A landscape with many valleys, sampled at points; each row gives a point and its height.
A ball rolls from a point to whichever of its 2 nearest points has the largest drop for the distance, and stops where none of them is lower. Distance is the straight distance between rows; heights are no part of it.
Q298 height 662: [-24  -1   4  16 -12  46  10  63 -15  13 -11  12  24 -39 -66  17  -6   2
 -27  28  26 -17   4  23 -13   1 -18 -16 -30 -35  62   1  28 -52 -24 -10
 -17 -10  -2  60   7  30]
Q497 height 486: [  1  -9 -50  -6  25   7 -33  -9 -18  -1   1  25   2  -2  -2 -11   0 -12
  12   8 -15  -2   3  13 -36   0 -26   9 -37 -34  16  20  39 -26  -2  -5
  39   4 -76  20  -1  49]
Q492 height 459: [  3  36   0  22 -15 -44  -7 -18   5 -25  47   9  -2 -16  42 -12  26 -38
   0 -46 -12   3  22   7  11   0  33  -3 -19  22 -43   3 -36  53  14  -5
 -23  18 -15  -9  -3 -15]
Q827 height 283: [-13  -6  -1  -6  -2   3   4  -5 -43 -12 -27   9  14  19  28  12   4   1
  27 -19 -36  17  -6 -21  -1  -9 -22 -32  21 -41 -13  43  -6 -22  14  -4
  19 -14  -7   5 -12  15]
Q216 height 339: [-11 -11 -30 -51  22  -1 -18 -78 -42  36   2  -3 -31   3 -26 -47 -32 -21
 -13   8  35  19  10  23  -7  25   3  39 -59  30  11   5  10   4  -9   7
   0   4 -44   3  32  16]
Q56 height 754: [  2  55   5  -3  19  -3  -4 -35 -47  23  10 -20 -20  34  27  -7 -13  17
  11  -3  -8  13  12  -8 -33  20  -4 -21   9  -5  28  25 -24  27  19 -20
 -30  -3 -32  -4  14   9]
Q23 height 838: [-16 -35 -15  10  15   7  16 -15 -14  -4 -19   7  16  16 -14  10  12 -24
   8  26  24   5 -13   0  45 -35 -30  -9   0  -6  -5  -4   2 -31   6   1
 -21  19 -19  30  21   9]
Q894 height 550: [ 10 -18  14   6  28 -14  -5   8  14  -8  28  12 -31 -47 -39  19  28  18
  20  58  26  -8  -9   4  12  15   6 -26 -18  -4  43 -14  15  51  10  -2
 -27  25  -7  20  27 -44]
Q768 height 340: [ 20  30  -6  27  40 -33 -31  13  55  13  32   4 -44  33  13 -51  15  11
 -28 -17 -38 -19   0  23  39 -17  36 -15 -15 -14  25 -45 -15  34   7   0
 -28 -16 -12 -16 -52  35]
Q200 height 385: [ -6 -13  26 -14  30  78  21 -22 -12  24 -22 -19 -32  14   8 -16 -31  39
 -24   4  -4 -15 -12 -40   3  48  -9 -19  41 -17  10 -41  13  -1  31 -43
  14  -4   8   0 -29  -6]
Q841 height 683: [ -3 -21  23  29  21   7   3  19 -29  27 -24  17 -10 -10 -64   9  29  12
 -17  14 -19  -5  16  14 -25 -17 -50 -38  -2 -20  25   4  24  -1 -36 -13
 -30 -13  22  34 -11  15]
Q91 height 484: [  3  23 -22   9   4 -65  21   1  14 -26  30  22 -27   8  14  11  20 -24
  -4 -11  -1  10  27 -11  28  15  30  16 -27  50 -26 -21 -36  89   3 -11
  15  34 -21 -48  15 -40]
Q52 height 430: [ 32 -18  24 -13 -52 -45  -2 -39 -58 -21 -15  -1  22  25   4 -16   7   5
 -10 -57 -36  32  40  17  26 -36  28   3  38  31 -44  -2   1  32 -33  37
 -28 -37  13 -15   6  -4]
Q824 height 425: [  4   8  -5   6 -35 -31   2 -43  20 -10  34 -18  30   5  54   0  -7 -66
  28 -47  -8   0   1 -21 -11 -19  26  29  20  18 -41 -10 -19  10   8  32
 -20   4  -3  -2   2 -15]
Q552 height 511: [-34  12  41   8  19  -1   3  44  39 -22  18  -4  29 -33  26 -10  48 -31
  -8  29  27 -43 -26  58   8 -44  -5 -17 -28  10  -1   3 -38 -45  21  19
 -11 -13  13   7  19  -6]
Q652 height 691: [ -5  24  14  13   3  21 -38  55  -9 -16   3  18   7  32 -25 -15   0  13
 -10   1 -19 -48  -7   3 -36 -56 -19 -25  -3 -29  33 -25 -29 -39  -4  15
  20 -38 -12  26 -45  56]
Q324 height 382: [-29 -20 -21 -58  20   1 -18 -60 -36  12   7   0  16 -17 -29 -25   7 -18
 -18  -3  41  12  13  51 -22   0  14  27 -63  24  -6  40 -22 -33   3 -16
 -33  -4 -37   2  35  13]
Q586 height 826: [-17 -54 -27  -3  11   9   2 -33  24   8  13  -7  38 -29  -8  16 -35   7
  -8  -2  41   9  -5 -47   4  83  14   8   1 -52  21  41  46 -27   4 -29
  10 -13  40  33  26   9]
Q796 height 563: [-45  34  19  -6  -4  -8   4  20  18  11   8 -27  20  10  21 -12  29 -28
  19  29  19 -35   5  25   4  -6  -8  11 -29  47  10   2 -37 -30  21   4
   1  26   0  13  36  13]
Q158 height 407: [ -6  20  38   9  16   5  -9  12   9  20  -9 -21  37 -19  21   0  46  -8
  -5  38  -1   1 -11   2  -9 -26 -12 -29  24   9  -9   4 -32   6  11   7
 -36 -13  47   5 -17 -25]
Q252 height 515: [  2 -19 -42  23  15  12 -14  -8  22  15 -23   5   5 -15  13  19  -5  -5
  22  18  -9 -20 -16   5  52  24 -24  40 -16  17  -1  -4  28 -21   1 -12
  29  24 -15  42 -38   2]
Q77 height 818: [-15 -49 -38 -14  -5 -16  17 -31  22  14  15 -33  32 -31 -10  13 -46 -15
  20 -18  67  33   8 -39  16  38   7   0   9 -25 -23  33  14 -15   6 -28
  -2 -10  57 -21  32  -1]
Q99 height 473: [-25 -37 -37  21  13 -27 -32 -21  66   2 -25 -11  -9 -12   9   7   1 -30
  -5   6 -34  -7 -35   6  91 -10  12  46  -6  43 -27 -24  13 -18  -9  21
  11  12  -7  25 -34  11]
Q672 height 747: [ 43  24  10 -60 -23 -26 -29   4 -10   6  31  26  17  12   9 -12  42  -2
  20   6  21   9  28  74 -48 -28 -14  -8 -16 -39  16   2 -29 -10  11   3
   9 -15  -3 -10  13 -37]
Q715 height 528: [ -9  -4  12 -38  26 -17  -8  -2  15  -1   6   2   0 -39  13  24   5   8
  26  44  38   7   4   4 -23  35  -6   3 -12 -22  18   3  20  11  28  -3
  -7  14 -17 -11  28 -53]
Q542 height 390: [  5 -15  19 -16   2 -15 -15 -47  21  11   2 -25  14 -26  49   8 -28 -31
   3  -4  -6   3   6 -24  16  17  41  40  30  34 -47  -5 -29  22  22  23
 -21 -16  14  -9  -8 -42]
Q638 height 457: [  7 -30 -62 -36  -1 -30 -33 -24  -4 -19  -1  33   0  -9 -12 -33   1  13
  19   4 -18 -36  39  45 -11 -16  22  -6 -51 -29   5  10  21   4  17 -14
  31 -10 -47 -18 -13  32]
Q537 height 806: [ 35  12  10  33 -25  45 -13  23 -26  -6   5  19   1   0 -63  -3   0 -14
  22   9   8 -23 -11 -45 -52  -2 -21 -24   4  -7   6   9  33  -9 -37  15
  10 -12  54  22  41 -35]
Q837 height 824: [-22 -29 -55 -39  23  49   5 -41 -35   0 -23  -7  30  -1  11  -1 -19 -22
  -2  36  27  14 -17  23  45 -14   3  28  -9 -24 -13  24  17 -47  -1 -14
 -19  -2 -44  38   5  36]
Q192 height 341: [ -3   3 -46 -21  18 -41 -24 -52  49  12   1 -17 -39 -18  28 -35 -48   2
   2 -49  -9  17 -22   5  43  33  15  50 -22  22 -11 -56  22  29  -3  17
  16   5 -20 -20 -43 -24]
Q64 height 431: [-23  -8 -35 -15  -7 -54 -16 -10   5  12  26  25 -20   0 -17 -34  -5  -2
  13  27 -25 -35  24  38   0   1  18 -10 -55 -25  42  19   4  -5   9 -35
  42  10 -11 -24  21  22]
Q457 height 343: [  3  -9  17 -15 -17   8 -18 -25 -28  11 -18 -12  18  29   6 -36   4 -15
   1   2  -9  -4  12  21   2 -39 -11  -2  10  15 -27 -20 -27  12   5  28
 -57 -28  10  23   2  13]
Q840 height 541: [ -4 -26 -20  -7  -2 -36  22 -33  -8  -1  33  18 -25   7 -24 -34 -51   6
   7 -43  15  21 -18 -35  48  -5   6   6 -44  25   2 -22  32  22 -15  -8
  30  34  -5 -20  28  39]
Q169 height 502: [ -4 -11  25 -46  46   9 -13 -15  17 -46   2  19  34 -38  21   7  -8  42
  -1  44  64  -6  -2  -5 -27  30  -1   7 -10 -49  19   8  17   1  20   7
 -23  -7  13  14  14 -19]
Q637 height 634: [-38   3  21  18 -20  36  10  54  -7  -4  -1   9  15  -2 -65  28 -13  15
  -3  20  45   3 -27   3 -10   7   3   3 -39  11  44  24  11 -61 -19 -27
   5   6   3  32  42  27]
Q247 height 319: [ 31  26 -10  -1 -44  72  -8  14 -35  12 -39   3 -55  37 -53  36 -19  37
  10   6 -15 -20  14 -33 -33  35 -36  -8  46  -6   9   8 -19   1 -20  -9
  20 -19  13  20 -30 -14]
Q654 height 475: [-16  -6   6 -52  47  34 -12 -18 -10  -7  -9  32   9 -24  30  25 -12  41
  11  31  58  12 -28 -17 -14  45 -14 -21   0 -22  18  61  -3 -12   9 -26
 -38 -22  17   7  19   7]
Q392 height 711: [ 25  32   2   1 -19  12 -39  27 -27 -20  11  16  20  28   5 -20   5  -3
  -4 -33 -22 -32  36  43 -45 -37   3 -24 -33 -30  21 -11 -14 -32 -23  22
  13 -25 -36  23 -44  51]
Q678 height 417: [  7   2   6 -12  34  53  28  23 -23  22 -29 -12  -2  17  -4 -44 -22  46
 -21  20  37 -30 -16  -9   1  -1   1 -20   1 -35  17 -55  -5 -15  18 -40
   4   3  -8  -3 -20   2]
Q265 height 514: [ 16   9  25  11 -60 -28  39  17 -31  -9  -7  -4   2  39  25  -8 -14 -10
  16 -16 -13   9  32  24 -15 -23  29  32  33  15 -10 -19 -10  22  -9 -22
   9  15  -6 -11 -16 -37]
Q997 height 730: [ 11  50  10 -10 -15 -11 -30  -7 -23 -17  23   6   4  19  20 -17  28 -20
  30   1 -39 -28  29  43 -48 -27 -20 -45 -10 -38  27   8 -33   0  16   3
   2 -18  -6   2   1  16]
Q251 height 288: [-27  29   9  20  29 -39 -26   7  36  26  58  -2 -17  -9  -8 -46   7  -9
 -38  10 -39 -22  -6   7  11 -23  50 -16 -21  27  34 -18 -25  18  25   4
  -7 -16  11 -16  -9  11]
Q536 height 253: [ 32  31   2 -19 -75  31 -52  12 -28  -5 -37   1 -30  29 -34  39  -5  70
 -11   6 -30  13  31   0 -31  -5 -38   6  62   3  -9  -5 -36  22  -8  19
  19 -33   0  20 -48  11]
Q788 height 426: [ 11  30  -5  53  20 -33  44  54  22 -17 -25  -7 -16  18  54  -2  29 -15
 -21 -15 -35   6  28  -6  29 -26 -14 -27  25  -7 -39 -36 -30  65 -24   0
   0   5  19 -46 -37  22]
Q527 height 666: [ -3   9  26  34  -9  21  -2  51 -21  -3 -14  13 -20   9 -47  15  16  37
 -14   6 -29 -25  -1 -16 -31 -18 -44 -40   6 -29  28  14   0 -22 -40  20
  19 -28   9  12 -17   8]
Q325 height 403: [  0  29 -30  52 -15  35  26  35 -19  20 -28 -10 -44  14 -50  30  -1   9
   7  33 -20  -7  21 -31 -24  25 -12  -4  15  18  23 -26   6  23 -15 -24
  11  41  -3  14  -5   6]
Q707 height 744: [  8  46  -2 -20  -2 -29 -18 -36 -25  -2  34  -5   2  46  29 -12   5 -26
   8  -1 -20 -11  28  29 -34  -5  11  -4  -1 -37  25  31 -17  10  26 -21
 -29 -19 -52  -6  -8  -2]
Q599 height 780: [-31  10  31   9  29  17  18  -5  -7  -2  13  -6 -23   4  16  12 -19  28
 -13 -24   6  20 -47 -60   9  39   4   3   3  49  -3   9  -7   9   9   7
   9   4   1  -8  32  20]
Q594 height 506: [ -5  17   2  -8  10 -46  28   0  22 -39  59  27 -42 -34  12  10  -5 -19
  13   2  39  29  -1  -7  38  12  26  24 -25  41  -6 -10 -14  33   4  27
  33  29 -41 -44  52 -25]
Q153 height 518: [-11  12 -74  -1 -10 -81 -27  -7  52  -1  15   4 -10  -5   9 -18  51 -48
  17 -29 -50 -10  23  28  -5  -4   0 -20  -4   3 -31 -13 -12  37  11 -13
 -31  12  -1 -11 -22 -22]
Q570 height 280: [ 41 -41  32 -10  -8  20 -20 -18 -27 -11 -30  24  30   0 -19 -34  -4   6
  -2  12  -3   4   2  -3  12 -53 -26 -15   5   7 -29 -26  13   1 -32  34
 -26 -13   6  41  -8  15]
Q175 height 764: [-15  80  18 -24  31  -6   7 -37 -45  -7  22  -7 -34  39  35  -8 -24  -3
   5 -33   0  46  13 -18   1  22 -17  12   1  42  -3   4 -44  38  -2  -9
 -37 -11 -42 -22   7  25]
Q772 height 388: [  9  32   3  40  34  -3  22  53  37   0  -8 -10 -24  21  42 -22  14  -7
 -38  -5 -42  -8  -3  19  32 -20   9 -37   8 -32  -7 -59 -31  31   0   7
  -5  -6   9 -23 -72  15]
Q96 height 427: [-17 -43 -10 -52  -1 -10 -14 -40 -12 -11   5  -5  35 -25 -10   8  27 -11
 -23 -33  25  27  11  69  13  -9  38  30  -9  22 -15  29 -12 -33  12  18
 -45 -35  -3 -11  30 -28]
Q720 height 298: [  9   4 -43 -29  26 -10  -4 -67  -8  40   6   4 -62  12   1 -26 -62  -5
  -7 -24  -1  20   5  -5   8  24  -4  53 -31  20   1 -41  38  13 -10  12
   5  23 -39   1  -2   6]
Q144 height 467: [ 17  -3 -11  45   2 -37  26  12  20  19  37   9 -15  31  14   1  -9 -38
 -10 -11 -45  -1  -3 -23 -12 -13  43   6  16   8   5 -11  13  46 -14 -23
  21  22  -5 -28  -6 -17]
Q288 height 363: [ 14  -7 -25  30 -38  49   2  18 -49  21 -35  19 -34  33 -81  41  -8   7
  14  12  -1 -15   9 -30  -4  25 -17   2  27  12  22   6  -3  -1 -47 -21
  28  17 -17  45 -15   3]
Q427 height 395: [ 12  -1  32 -28 -73 -11 -26 -31 -42 -18 -33   1  23  15  -2 -26  18  -8
  21   6 -25  23  50  29  12 -59  10  24  50   5 -20 -16 -26  26  -9  52
 -29 -28   6   8   0  10]
Q8 height 408: [ 16 -10 -15   4 -24  22  -3  13 -44  22 -27  -1  10  39 -44  17  -8  11
   5  -7   8  12  13  17 -13  -4   1   7  -2   0  17  31  16 -26 -22 -14
   7  17 -39   9   3  10]
Q831 height 801: [  8 -26  -2  24  17  -3  19 -43  22  -3  22  -7  -2 -38  15  38   1   5
  28  -9  51  58 -42 -69  -6  -7  12  -5  17  27 -20  33 -10  42 -12   1
 -64   2  36 -12  46 -29]
Q702 height 235: [ 14  47  34 -23 -19  49 -25   6 -51 -20 -34  -2   5  13  55  23  22   8
  13  -6 -48  19  11 -21 -14   3 -25 -31  37 -19 -16  30 -26 -16  13   8
  25 -35   5   9 -28  15]
Q258 height 460: [ -8  33   9  34 -23 -38  50  52  -2 -26 -33   0  -4   9  22 -19   9 -21
  -8 -10 -38   4  28   2  -3 -22 -16  -7   5  -1 -26 -44  -9  39   4   5
  -2  24  -5 -35  12  27]
Q339 height 525: [-13  11   9  -8  -2 -28  17 -10   4 -32  44  24 -10   1   8 -26 -21 -22
  12 -37  21   4  -6 -21  21  -2  -3  27 -54  34 -17  -6   0   2   7   5
  50  44 -26 -29  46  20]
Q897 height 342: [-19   5   3  12  12 -28 -32   3  24  18  53  -3  -2   2  12  -6  33 -23
 -27   7 -28 -40   9  38  -7 -47  40 -15 -29 -21  39  11 -21 -18  32  -4
   5 -22  -7  -5  -6  21]
Q561 height 763: [ 40  19  35 -13 -65   7 -22   3 -10  -9  24   7   8  11 -15  14  44  17
  36  -3  15   6  16  19 -68 -24 -23  20   7  -5  25   4 -23   0   2   8
  30   0  23   4  -5 -40]
Q752 height 487: [ 13  36 -57   3 -10 -59  -2 -19  13 -26  48 -15 -13 -21  13   6  58 -42
  -7 -54 -16   3   8  29  -6  -7   2 -38  -7   9 -50 -15 -41  68 -13   3
 -42   3  10 -27   5 -36]
Q687 height 376: [ -3 -21 -32 -11  23 -30 -26 -36  59   8   6  -6 -45 -11  32   8  -2  34
  12 -25 -19   3 -13  -9  49  51  -4   6 -27  -3 -27 -16  19  25  18  -1
  41  -1 -21 -18 -28   6]
Q784 height 809: [-15 -44 -12  15  20  -4  13 -38  35   9  13  -5   9 -37  -2  35 -27 -28
  17  11  80  39 -43 -26  14  12  15  18  -1  12   4  31  -5   2  18 -19
 -50   0  30 -16  38 -38]
Q50 height 566: [ 24 -33   0  26  16 -26 -14  25  26  -3  -6  20 -34 -40 -23  18  26  44
  17  59 -15 -36   3 -19  18  16 -13 -25  -3   9  10  -7  26  55  -2  -5
   1  15  10  20  -9   1]
Q780 height 490: [  1  18   0  24 -49 -20  33  17 -51 -18  -2   4  -1  17   0 -38  13 -27
  -8 -20 -50   4  40  20  -6 -46   9 -15  22  -2   0 -30  -8  33 -11 -15
 -20  14  -3  -4   6   6]
Q253 height 787: [  8  -7  23  26  34  48   7 -48 -17   3   8  -8 -20 -13  21  21 -12  17
   2  -9  -1  -2 -41 -80  28  41   0  27  31  68 -31   2  31   0  13  11
   4   7   6  11   2   7]
Q572 height 822: [ 14  -7  12  27 -46  32  21  20 -34  -6 -19  19  24   9  -5  31  15 -40
  11  -2  10  44 -24 -37 -34 -22 -18  22  31   0 -39  42  13 -23 -17  10
  30  21  41  12  23 -41]
Q567 height 455: [-18   0   5  -5  -2  42  38  40 -14   7 -28 -35  14  39  11 -44 -39  12
 -33   8  -9 -24  -1  16   2 -11  28  -6  18 -34  24 -53  19 -48  17  -6
   9   3 -23  -5 -34  27]
Q950 height 604: [-30  15  27   3  12   1  13  34  -4  10  13 -19  18  -3 -28  14  16   1
  -2  15  41  10 -17  28  -5   1 -13 -14 -46  19  28  23   4 -20 -13   3
 -20  31  -4  13  57  14]
Q443 height 517: [-10  34 -42  38  16 -58 -14  24  57  17   5  -6 -16 -18  34 -18  25 -20
 -20   1 -57 -14  13  10 -17  28  13  -3  -5  28 -41 -24 -18  67   8  -4
 -12  14   9 -30 -20 -16]
Q953 height 814: [ 44  20  -7  35 -42  33  24  26 -31  -1   3  15  19   1 -21   4 -11 -34
   3  12 -25  -2 -14 -60 -56  -1  -8  -9  40  -8 -20  16  40  14  -7  -1
  28  22  70  -5  22 -43]
Q322 height 762: [ 12  14 -23 -48  20 -40   0  10  14 -23  22   7  27  23  14 -22  26   8
  13 -27  31  13   3  74 -20  -4   5 -17 -17 -17  -8 -12  -7 -24  -3  11
 -19  -4 -16 -18   8 -20]
Q487 height 330: [-24  19  18   0  16  40  -3   2   3  -8 -10  -5  -2  18  35  13  -6  39
   6  -5 -22 -10  -5 -24  22  16 -21 -16   6  -6  10  24  -9 -37  23 -16
  65 -10 -33   1 -33  40]
Q566 height 216: [ 17 -53  21  13  15  48 -12   1  -6   1 -54  18  35 -12 -13 -17 -14  21
   5  19   2 -25  12 -16  19   5 -44   5  21  13 -14 -23  38  -6 -13  -4
  -9   3  36  50 -33   6]
Q320 height 833: [  4  11  14  41 -17  16  16  -8   0 -21 -30   2  24  10  -5  67  21 -44
   9 -15  13  24 -19 -36 -14  -1 -13  28  39  19 -23  36  37 -19 -29  53
 -17  20  15  20  44 -18]
Q884 height 689: [  1 -26  -3  22  -1  18 -15  50  11  35  -9   7  23 -23 -36   3   5  16
 -10  11 -14  -9   2  36 -46   5  -2  -3 -22 -39  42  22  59 -56  -8  -5
   9  14   2  52 -32  -1]
Q526 height 392: [-31 -15  -4 -12  22 -21 -18 -30  97  21   4 -24 -23 -29  32  35 -11  -6
  -7  -8  -8   8 -27 -30  40  46  13  38   4  21 -25  -2   9  13  19  -8
  14  -8   4 -38 -15 -11]
Q741 height 701: [ -1 -28   1  15  20   0 -16   5  15  18 -21   3  -1 -23 -36  16  21  13
 -19   7 -22  12  10  16   4   2 -28   3 -13  -7  15  13  32 -20 -27   2
 -33 -20 -29  51 -21  15]
Q375 height 419: [-17  13 -10  -1  31  27   0   9  24 -11 -34  -9  10  29  -9 -16 -52   7
 -14  -8  -2 -17 -23 -24  -3  48   8   8  -3 -39  17  -2  57 -43 -17  27
  38   0 -16  -4  14  28]
Q855 height 646: [ 18 -10  22  16 -36  17  23  38  -6   1 -44   3   4  20 -53   6  29  31
 -13  28 -15  10  -8  -2   6 -37 -33 -34  51 -42  22  -7  -7  -1 -19  10
  20 -18  56 -10 -21  -7]
Q923 height 391: [-31  16 -43  -2  20 -50   3   4  33   6  70   6 -16   1 -11  -9  11 -32
  -8  16 -16 -27 -26  53  25 -48  29 -21 -56 -24  46  19 -15 -20  10 -17
  27  -1   1 -29  10  18]
Q650 height 447: [ 35 -38 -11 -15 -11  17  -7   1 -11  -3   2  -3  11  19 -21  15  -9  31
  -9 -36  17   9   4  39  -9 -24  41  19  -5 -13  27   5  21 -48 -25  34
  14 -24 -39 -20  10  10]
Q644 height 581: [ 28 -36   1  50   1 -11   3  41  44   6  -3  16  -4 -28 -20 -11   6   2
   5  21 -14 -34 -16 -26  13  14 -11 -14  13 -14   0 -21  17   8   6  -1
  31  13  29 -15 -22  -9]
Q699 height 600: [-17 -42  11  27  14 -24  25  33  32  24 -41   9 -14  -7 -28   1  10 -13
 -17  48 -14  -5   2   5  52 -31 -10 -23  20 -21   9 -31  -4  24   4  -2
 -15  -5  23 -30  -9  -7]
Q196 height 357: [-23 -22  11  -6  16  -5 -16 -20  27   3  -3 -30   8 -50  43  -1 -24   7
 -11  13 -15  -6  13 -39  20  35  13  38   5  37 -31 -20  22   3  39  -5
   6  11  -5   5  -9 -10]
Q674 height 812: [  3 -49 -14 -46   4  65  32  -6 -53 -11 -14  -7  44 -17   6   0  -5   8
 -22  38  55  14   5  12  26 -38  24  20  -4 -45 -15   4   3 -43  16 -16
 -30   8  -5  32  35  17]
Q961 height 489: [ 13 -12  12   4 -37   4  41  33 -23  -8   0   7   9  25 -16  -5 -65  35
   8 -34   0 -10  28 -17   1  12  51   7  -1  -9   9 -14  -1 -14   1 -24
  66  17 -22 -25 -22  -8]
Q545 height 799: [ 11 -24  40 -62  -5  38  21   9 -39 -27   0   3  38 -36   1 -25  -1  18
  -3  24  56  18  -1   0 -21 -23 -14   7 -15 -12 -11  -4  -3 -24  18  -6
 -14  -2  30  -5  38 -22]
Q880 height 356: [ 13  -9  34 -24   6  47  12 -52  11  27 -38 -29 -34   5  37   7 -32  19
  -2 -13 -31 -14   0 -16  16  63   4  -2  52  16 -26 -30  13   4  -2   9
  12   2   7  13 -47  -3]
Q722 height 174: [  2  38  21 -28 -39  45 -48 -19 -59 -20 -44   6   4  -1   4  15   8  48
 -10  18 -30   4  10   5  -7 -18 -46 -22  53 -30  -4  17 -58  -2  10   6
  32 -54   4  22 -58  35]
Q915 height 456: [ 17  17  38  -2  15  25 -16  55  15 -10  20  -5  26  -5  18   0  27  20
   0  43  29 -16 -22  27 -26 -40 -14 -39   1 -20  33   6 -24 -37  11  21
 -11 -27  27   1 -23  -5]
Q736 height 837: [-34 -24  -4  18  13  -4  20  30  34  30   7 -27  46 -27 -21  14 -15  -5
 -32  17  22  15 -23   2  12  44  13   1 -10 -27  46  46  26 -33   0 -31
  29   8  16   8  28   5]
Q622 height 508: [  8  -4  31 -10 -24  -6  42  42  -4  16 -34  -6  19  35   4  -8 -29  32
   9 -32   3   5  44  23  -7  27  10  19   1   5 -26 -12 -18  -6   8 -20
  39  12 -13 -28 -41 -27]
Q67 height 445: [ -5   0  30 -16  36  19   0 -12  12  34   3   0  26  -4  28  39  26  10
  20  42  36  10 -34   2  16   3 -14 -29  20   0  10  53 -23 -10  18 -19
 -52 -20  44  -4   6 -33]
Q819 height 429: [-37 -11 -41 -19 -13 -33 -37 -31  87 -21  12 -21   0 -43  21   9 -17 -20
 -17 -19   4 -18 -48 -20  78 -10  16  41 -11  26 -31   9  -2  -6   3   5
  -2   3 -10 -24  -4   2]
Q830 height 847: [-28 -34  -8  26 -14  10   5 -18 -18  -7 -27  10  31  14  -8  39 -13 -36
  39  -9   6  35 -28 -14  30   1 -29  11  12   8 -15  55  19 -40 -16  12
 -30   1   5  35  37  28]
Q469 height 325: [ -6 -39  31 -13  11   4  11 -25  29  -2 -34 -30  -7 -36  47   0  -8  19
   4 -11 -25 -23  -7 -44  28  73 -23  -3  45   5 -42  -7  37   4  25 -17
   2  -8   8  -7 -25  -2]
Q812 height 775: [  8  10  -5  -8   4 -46  14   8  21   4  35  -7  12  -4   6 -19  24  -8
  14 -11  10  10 -14  24 -25  -5 -15 -31 -26  -3  -7   0 -17  15   5   6
 -16  13  21 -28  20 -23]
Q943 height 516: [  2 -22 -46   1  21   4 -27   1  19  15  -4   6  -4 -10  -7   2  -7  -8
  34  39  -9 -16 -13  -9   9  33 -33   7 -32 -35  18  -6  52 -16   3 -12
  52  23 -22  34   2  24]
Q33 height 454: [  0 -23   1 -29 -23 -38 -21 -41 -38  -9  -5   2  16   5 -25   3  32  -5
  -7 -40 -10  31  27  51   8 -12  25   1   9  49 -34  29 -20  11  -5  24
 -49 -26  22 -37  22 -33]
Q716 height 795: [ 22  32  14  -2 -18  36 -23  41 -25 -30  -2  20 -20  -6 -54  24  -4  23
   1   1  29  -9 -11 -20 -86   6 -24  -3   5  37   2   3   0 -12 -20  25
  -7   4   8  22  33 -20]
Q218 height 781: [ 11  20  49  16 -55  34 -12  38  -3 -14  18  -1  -9 -24 -20  38  39  10
  12  -9  55   4  -9 -12 -69  -2   7  39  15  38   4  17  -6 -10 -10  19
  20  14  22  24  38 -21]
Q842 height 377: [-21  11   4   4  16   9   6   8  27 -13 -12  -6  29  34  45  22 -32   7
  12 -15   8 -27 -27 -12   2  37  -7  18  18  -5  -6  16  25 -61 -12  20
  47   5   0  -8 -16  21]
Q708 height 794: [  2 -11   1  12  39  24   1 -50  16  15  10 -31 -19 -36  29  28   8  17
  -7 -11  13  36 -25 -60  17  18   2  13  19  55 -39  -2   5  34  -1   8
 -67   2  12  17   3 -16]
Q978 height 491: [ 13  14 -26  35  11 -65   5  19  81  16  42   0 -27  -6  20 -27 -14 -61
 -24 -22 -41 -10  -3   4  -2  -3  49   3 -13   1 -26 -20 -30  63  -6  -8
 -24   9  13 -62 -14 -19]
Q994 height 443: [ 17  11 -40  71 -22 -12  39   8   4  36  -7  -4 -21   8   7  10  25 -26
   7  13 -29 -25  32  -9 -20   0  15  21  12  21   7  -7  20  42 -19 -15
  16  49  14  -6  -3 -10]
Q799 height 788: [ 15  14  13 -22   2  23  22   0 -31  -5  13   2  37  10  16 -16   5 -13
  21   3  37  11  -8   7 -38 -18 -32 -29 -13 -28  -3   8 -18  -9   4  -9
  -2   7  57  -8  32 -14]
Q694 height 624: [ -6 -16  31  15 -39 -16  31  53   1  -4 -18  -9 -11 -20 -44  42  28   3
 -34  45  -7  -3  19  35  11 -74  -7 -20  27 -12  23 -24 -31  11   2   3
  -9 -13  40 -11  -7  -6]
Q920 height 472: [ 47 -22  -7  -6   5   0  23  -4  -6 -27  28   9   3  24  -8 -13 -33  41
 -13 -56  30  -2   6  14  31 -21  68   9  -9   4  20 -10   4 -12  -9   0
  43  -5 -24 -31 -28  -1]
Q869 height 772: [-21  34  32 -26  24  -9  31 -15 -32  -9   5   3 -55  27   2 -21 -30  23
  -9 -30  16  49 -10 -41  33  26  -8  25 -19  39  -4   8 -27  20   5 -14
   7   0 -33 -28  15  16]
Q587 height 452: [-17  17  13  -8  14  36  28  16 -20 -16 -20 -23   3  21  -3 -37 -43  10
 -25 -21 -19  -7 -16 -21 -23  20  18  -9  21 -26  19 -18  51 -34  -4  13
 -18 -10 -33   6  13   7]

Call two points neighbours if one is among the 2 nearest of the other. Go from one point of each pair to the other, from neighbour to neighbour, staying as low as possible. Name the highest point that can't be avoided.
Q722 and Q251 => Q265
Q720 and Q566 => Q33
Q469 and Q722 => Q567

Where does a ball stop that starts at each point below?
Q855 => Q158
Q943 => Q251
Q265 => Q251
Q884 => Q158
Q443 => Q722
Q622 => Q722
